Points on a hilly landscape, in no order, each with its height.
A ball rolls from a point to whichever of its 6 nearest points has the largest drop for the distance, and stops where none of them is lower. Distance is the straight distance between rows; heights are no part of it.
J205: 109 144 147 161 82 131 156 128 134 140 85 157 89 157 109 134 163 101 107
 145 118 127 149 100 149 142 118 106 155 138 154  (h 39.2)
J527: 155 136 170 109 132 123 150 100 126 160 124 119 148 138 128 163 80 146
 138 146 171 141 112 152 101 167 152 138 157 147 156  (h 14.7)
J663: 118 148 134 163 92 128 171 79 141 156 98 134 134 183 70 169 128 119 105
 169 114 170 137 100 140 151 147 150 186 145 162  (h 53.1)
J983: 139 118 91 126 136 128 109 158 119 89 139 129 131 105 150 95 143 121 128
 106 108 110 135 119 138 107 112 128 104 94 100  (h 54.0)
J466: 122 136 169 120 115 153 160 86 136 210 104 137 159 175 77 150 72 96 145
 146 190 162 128 106 128 139 154 128 185 130 145  (h 22.7)
J697: 138 120 137 140 132 116 168 110 141 138 119 139 153 153 97 170 68 156
 112 164 135 145 110 129 136 170 150 154 169 160 162  (h 19.5)
J237: 105 116 124 136 85 136 118 139 128 129 115 155 100 151 118 96 181 97 90
 141 98 103 139 102 134 107 116 93 115 139 115  (h 58.9)
J394: 133 117 93 129 102 112 128 148 128 109 113 147 118 120 121 92 147 125
 120 139 91 125 150 128 142 99 129 124 103 117 106  (h 72.7)
J656: 90 137 169 135 139 153 84 161 128 123 185 100 125 70 170 104 135 124 149
 71 162 103 115 161 122 112 107 97 117 113 83  (h 49.6)
J951: 139 126 78 123 126 123 131 130 114 72 131 145 115 100 134 69 134 149 116
 124 104 146 147 127 127 118 126 147 74 94 127  (h 36.4)
J375: 141 137 135 122 161 127 109 155 115 113 148 121 120 108 145 121 128 133
 135 118 139 101 118 139 110 138 103 136 115 129 118  (h 25.0)
J540: 123 139 131 161 81 139 153 119 142 152 94 160 110 177 70 155 142 113 108
 167 125 156 147 106 149 154 141 131 157 145 156  (h 48.6)
J387: 115 128 115 108 191 127 106 151 111 121 199 97 106 77 161 116 131 125
 149 109 130 117 103 135 98 114 119 138 102 105 82  (h 37.2)
J119: 107 115 155 147 110 143 84 174 140 109 161 102 110 86 154 94 169 107 130
 86 122 99 102 134 128 83 116 94 108 114 93  (h 45.8)
J307: 135 150 134 100 176 132 117 127 103 139 173 116 114 97 157 147 123 133
 149 114 145 105 118 161 92 149 121 138 117 130 109  (h 27.9)
J52: 142 141 161 126 125 133 159 96 129 170 90 122 152 168 106 151 94 123 144
 153 171 148 123 135 124 144 156 128 175 142 147  (h 31.5)
J32: 142 115 96 143 125 123 150 84 149 126 122 137 153 159 81 171 94 141 103
 166 111 166 138 115 145 144 145 166 149 149 176  (h 24.8)
J339: 132 119 111 130 112 124 124 153 136 106 126 130 126 128 140 104 158 124
 122 133 112 109 128 121 141 112 118 108 115 128 116  (h 76.2)
J143: 135 110 72 124 131 108 140 104 124 93 116 148 140 144 107 125 114 142
 115 141 98 161 148 122 153 145 144 159 110 120 159  (h 44.1)
J659: 129 117 88 134 118 114 79 160 116 81 167 124 116 88 132 68 140 118 114
 111 101 112 124 120 148 71 118 107 83 85 92  (h 52.1)
J867: 145 113 81 122 124 111 141 76 131 83 116 162 147 151 88 142 92 142 89
 157 92 177 135 134 158 132 158 164 131 126 185  (h 52.3)
J844: 119 144 170 128 91 141 160 91 130 182 83 133 138 168 97 165 111 105 134
 139 159 157 129 113 128 143 148 119 186 123 158  (h 49.4)
J226: 129 150 158 125 136 135 135 133 129 133 108 104 130 126 150 134 140 132
 129 111 135 100 118 148 120 127 109 105 149 132 132  (h 45.5)
J305: 109 136 185 111 117 162 138 123 132 187 90 117 122 162 138 142 145 111
 153 100 135 123 132 130 140 138 124 93 137 119 135  (h 35.7)
J34: 113 148 144 142 111 144 144 141 128 148 92 129 108 151 141 117 163 112
 125 138 117 119 139 132 134 119 127 107 131 136 134  (h 51.5)
J652: 139 113 80 107 137 118 123 127 113 93 134 142 127 114 146 102 131 139
 146 120 118 124 146 123 124 134 118 156 104 122 121  (h 44.4)
J107: 126 137 169 103 150 123 111 142 127 149 143 103 127 105 150 135 117 120
 154 91 169 111 123 182 111 146 112 108 131 138 117  (h 38.5)
J151: 145 152 166 112 146 136 129 131 135 172 114 92 138 129 147 141 125 118
 156 98 169 119 120 167 114 138 118 104 147 122 128  (h 40.4)
J207: 125 141 156 129 137 130 114 145 130 120 138 111 126 112 149 115 144 127
 134 103 139 105 117 143 127 113 101 116 130 133 108  (h 45.4)
J819: 142 132 122 118 163 112 139 125 115 126 132 131 141 129 134 145 107 142
 123 132 151 113 131 128 96 154 114 153 128 149 134  (h 19.4)
J622: 126 138 142 128 127 142 91 169 133 122 142 117 120 123 162 110 149 120
 134 107 128 93 117 143 129 105 96 113 123 135 103  (h 4.1)
J360: 99 138 169 122 147 133 87 156 119 145 177 90 115 84 160 121 151 106 157
 68 173 106 116 173 132 123 107 106 111 116 89  (h 47.5)
J314: 125 127 101 147 114 112 147 96 155 138 129 149 143 176 65 165 124 130 89
 179 88 180 154 105 148 150 160 165 165 133 164  (h 34.4)
J21: 146 131 148 120 139 124 156 94 133 135 121 124 169 147 108 170 63 145
 138 163 158 126 104 147 110 163 144 157 158 153 151  (h 16.7)
J541: 134 144 155 109 141 130 132 123 123 140 123 110 130 129 162 145 131 137
 144 106 155 108 115 164 126 146 129 112 142 130 124  (h 35.4)
J61: 92 138 192 136 128 157 97 147 141 156 146 105 128 86 152 108 154 101 165
 63 152 110 115 176 131 99 125 78 121 117 88  (h 50.8)
J485: 128 117 99 137 119 116 160 100 148 128 105 146 151 161 77 147 113 142
 106 169 97 165 146 108 146 143 149 144 134 137 165  (h 34.6)
J231: 146 148 85 113 129 125 111 137 97 59 161 130 109 76 138 72 138 137 124
 115 95 142 114 123 127 94 123 144 57 75 77  (h 33.5)
J438: 97 131 183 134 122 158 97 134 138 165 135 93 121 106 152 113 146 104 154
 88 142 117 117 163 128 103 123 81 135 129 103  (h 54.9)
J679: 134 116 86 117 112 115 119 146 121 89 124 144 138 123 130 92 137 133 130
 123 101 128 148 119 139 106 125 135 100 111 116  (h 65.6)
J383: 109 112 109 143 99 123 148 96 144 138 113 137 127 178 77 158 136 125 105
 167 100 170 149 106 147 142 145 156 151 150 164  (h 45.3)
J268: 113 133 134 152 108 124 163 109 149 143 94 149 125 163 93 162 141 129
 117 147 108 152 149 101 146 140 145 134 150 146 143  (h 50.5)
J218: 102 111 132 158 91 156 86 160 146 122 147 112 99 111 148 91 173 102 103
 114 99 99 115 104 138 71 113 87 115 109 89  (h 7.0)
J726: 124 119 86 116 136 135 96 150 103 82 179 126 107 72 144 83 135 119 133
 104 113 113 126 115 130 93 110 130 67 71 86  (h 34.9)
J356: 114 138 142 115 176 128 100 161 111 118 189 87 117 80 155 115 143 136
 151 98 142 117 113 144 107 121 107 134 113 118 86  (h 42.4)
J776: 102 126 127 150 110 146 106 151 134 131 138 124 106 129 154 90 172 112
 116 121 92 104 122 110 124 86 115 85 124 123 101  (h 45.2)
J781: 108 121 107 133 104 126 95 157 138 118 140 127 111 113 133 83 168 122
 115 122 99 91 128 107 139 83 112 96 103 121 88  (h 5.9)
J557: 134 119 80 131 117 106 112 148 124 85 134 146 129 117 128 75 144 121 128
 126 100 128 142 115 145 94 124 126 90 105 101  (h 53.9)
J112: 146 109 100 121 159 104 137 106 111 106 127 154 134 129 121 136 83 146
 124 128 129 145 129 119 115 151 135 157 115 124 153  (h 27.3)
J823: 108 99 106 152 96 138 77 166 123 104 148 128 100 120 125 76 181 98 105
 125 95 107 120 96 126 60 127 73 93 105 108  (h 35.1)
J165: 116 126 111 155 90 129 135 137 121 133 90 175 97 155 101 111 177 106 114
 164 103 119 150 101 136 118 126 103 121 144 132  (h 50.4)
J732: 132 145 184 100 130 136 133 110 137 184 96 115 134 147 140 145 125 123
 148 107 154 138 127 150 128 139 126 95 145 129 135  (h 34.7)
J301: 142 126 139 115 162 127 131 125 92 133 146 125 138 119 151 154 110 151
 150 123 151 114 121 141 95 164 132 146 115 141 137  (h 19.2)
J5: 117 110 101 136 88 127 105 144 134 117 129 145 87 141 125 75 196 87 100
 150 79 110 134 107 123 87 126 93 104 117 97  (h 47.3)
J987: 129 109 98 149 124 123 152 115 150 122 113 143 144 150 103 158 114 153
 114 154 99 159 145 111 153 141 149 147 137 145 156  (h 37.6)
J113: 100 130 160 143 105 151 101 146 141 130 122 132 93 118 156 101 181 97
 114 116 109 108 113 129 128 91 124 82 113 138 91  (h 45.7)
J382: 132 108 92 131 114 118 108 159 118 98 140 129 122 93 141 88 148 108 118
 126 107 102 139 116 137 91 116 115 97 112 104  (h 60.4)
J582: 126 134 101 112 151 115 106 149 114 111 164 112 118 86 148 113 137 124
 140 117 135 105 130 128 113 117 102 146 94 105 96  (h 32.9)
J425: 139 112 83 130 127 115 151 141 126 121 107 138 133 137 123 121 139 144
 127 127 108 126 157 115 137 126 127 133 121 138 136  (h 66.5)
J992: 142 106 85 125 140 107 145 102 125 99 121 152 129 129 121 126 93 149 131
 144 110 153 143 125 136 150 144 163 102 120 168  (h 37.3)
J211: 139 139 157 143 111 127 176 114 130 141 100 127 133 153 104 163 140 138
 126 153 131 139 139 124 135 136 135 122 154 133 134  (h 34.0)
J308: 120 147 184 114 129 141 116 116 147 172 107 100 137 138 159 130 138 121
 147 94 151 122 125 147 135 122 136 85 147 132 111  (h 45.9)
J381: 145 128 114 98 166 116 130 140 100 118 144 128 137 113 157 134 112 152
 138 114 145 118 122 134 106 148 108 153 105 133 126  (h 10.9)
J988: 137 120 125 114 140 118 125 146 124 118 130 122 134 118 162 127 127 135
 132 117 142 111 132 132 117 139 106 128 119 135 136  (h 26.7)
J146: 123 119 101 141 130 133 82 165 120 92 174 113 115 83 146 98 136 109 134
 117 120 105 139 115 129 86 108 116 82 91 92  (h 47.2)
J190: 139 124 97 98 163 129 114 137 105 104 149 138 122 90 157 100 125 128 144
 117 116 132 133 127 114 125 123 144 76 97 102  (h 29.9)
J2: 148 114 117 134 136 109 147 109 133 121 119 135 155 143 105 159 91 150
 132 146 133 143 123 111 130 150 134 159 150 149 166  (h 20.7)
J87: 146 120 70 125 114 104 132 128 116 81 115 150 136 112 123 99 130 141 124
 129 86 135 153 131 149 129 126 157 88 105 139  (h 51.1)
J312: 143 146 158 113 143 123 150 120 140 150 117 115 135 132 149 143 135 133
 138 121 148 131 123 141 130 142 122 116 142 139 126  (h 27.7)
J14: 144 136 158 131 118 118 165 113 144 146 106 119 144 154 116 160 108 143
 124 150 153 131 127 138 134 138 139 145 161 142 151  (h 21.2)
J947: 148 144 153 114 155 126 140 105 100 140 130 129 139 128 117 160 69 159
 138 144 172 130 101 145 77 171 147 166 145 161 146  (h 16.4)
J247: 143 146 168 103 166 130 130 120 115 155 135 131 129 135 141 161 106 149
 144 133 184 116 116 156 99 167 133 134 137 144 136  (h 16.9)
J891: 138 109 111 134 128 113 154 120 140 124 118 141 161 140 107 146 112 140
 120 148 120 144 138 107 141 139 136 154 142 145 158  (h 28.3)
J626: 149 140 158 120 128 123 160 112 121 139 107 119 138 135 133 156 103 150
 138 140 165 130 117 147 112 147 140 134 160 137 149  (h 16.8)
J624: 85 132 179 144 103 152 92 140 142 154 161 93 122 85 170 100 164 96 150
 67 138 111 107 156 117 92 131 77 122 112 86  (h 54.2)
J170: 127 121 78 111 146 123 112 144 100 82 156 139 113 90 138 87 128 137 131
 109 104 133 120 124 126 115 127 150 65 78 101  (h 32.3)
J160: 106 111 100 138 92 122 156 112 142 129 97 155 127 161 81 134 136 122 109
 164 82 152 175 102 153 146 139 130 142 141 155  (h 49.9)
J409: 131 149 134 110 156 119 117 140 122 122 145 105 130 119 171 138 136 128
 150 105 157 106 126 160 107 147 109 123 131 128 121  (h 34.8)
J772: 141 125 139 118 150 112 146 105 114 123 141 130 142 141 108 168 59 161
 124 150 147 139 106 125 109 159 139 175 149 159 162  (h 17.6)
J545: 134 135 169 120 125 139 157 104 131 209 97 118 146 164 112 157 105 126
 151 126 167 150 120 119 128 134 140 110 156 119 138  (h 14.0)
J552: 145 129 144 134 146 136 131 126 141 129 119 127 142 126 134 145 100 146
 129 143 142 120 117 139 121 161 123 134 147 150 149  (h 20.6)
J164: 123 119 114 147 113 136 144 139 133 133 91 147 111 163 117 126 163 126
 123 143 105 122 155 112 134 129 125 127 135 154 128  (h 60.3)
J53: 148 108 98 113 150 117 137 135 126 118 134 139 136 124 143 118 124 144
 132 126 114 113 137 117 119 144 117 146 119 131 140  (h 35.3)
J640: 137 132 127 149 126 115 161 92 153 143 102 121 140 168 93 174 107 146
 114 165 142 155 119 118 130 151 148 146 171 148 160  (h 31.2)
J744: 133 134 97 101 184 121 117 143 109 118 167 135 117 95 155 125 137 139
 146 105 131 114 118 116 105 143 114 154 106 114 103  (h 23.2)
J142: 149 119 124 118 154 107 134 106 130 124 131 145 147 124 117 159 84 159
 122 142 143 135 135 117 105 164 135 168 146 160 173  (h 19.3)
J483: 146 121 76 119 122 114 130 91 130 108 128 148 151 158 84 164 64 149 85
 160 95 190 119 120 161 147 164 168 136 137 202  (h 54.1)
J686: 109 136 156 137 123 141 92 158 128 123 143 100 121 97 165 116 153 101
 143 86 131 112 111 144 125 103 118 107 121 126 98  (h 53.4)
J19: 97 129 169 147 110 158 82 161 139 146 141 105 108 99 163 97 169 99 129
 95 123 110 100 134 128 94 122 73 124 115 86  (h 56.7)
J707: 152 107 108 125 146 117 133 89 137 116 126 152 154 134 95 176 66 149 115
 153 131 159 121 112 144 153 146 175 142 148 171  (h 20.2)
J507: 107 121 118 137 124 142 88 167 134 111 153 110 110 97 139 94 153 120 128
 108 119 91 119 120 145 83 113 111 115 106 93  (h 56.3)
J962: 124 136 126 153 113 137 170 111 143 136 105 121 137 168 98 169 136 137
 108 162 129 151 132 109 139 139 138 148 170 146 147  (h 38.8)
J232: 117 146 167 133 108 150 157 107 133 168 77 143 108 165 121 141 135 102
 132 139 147 137 141 116 132 142 130 104 156 125 146  (h 33.0)
J585: 153 132 159 133 125 132 144 89 132 140 110 124 158 153 93 171 61 147 119
 164 171 159 107 143 123 140 157 162 183 171 144  (h 20.8)

Where does a ball stop that starts at each point below?
J87 | J381
J146 | J381
J383 | J527
J557 | J381
J992 | J527
J659 | J381
J867 | J527
J987 | J527
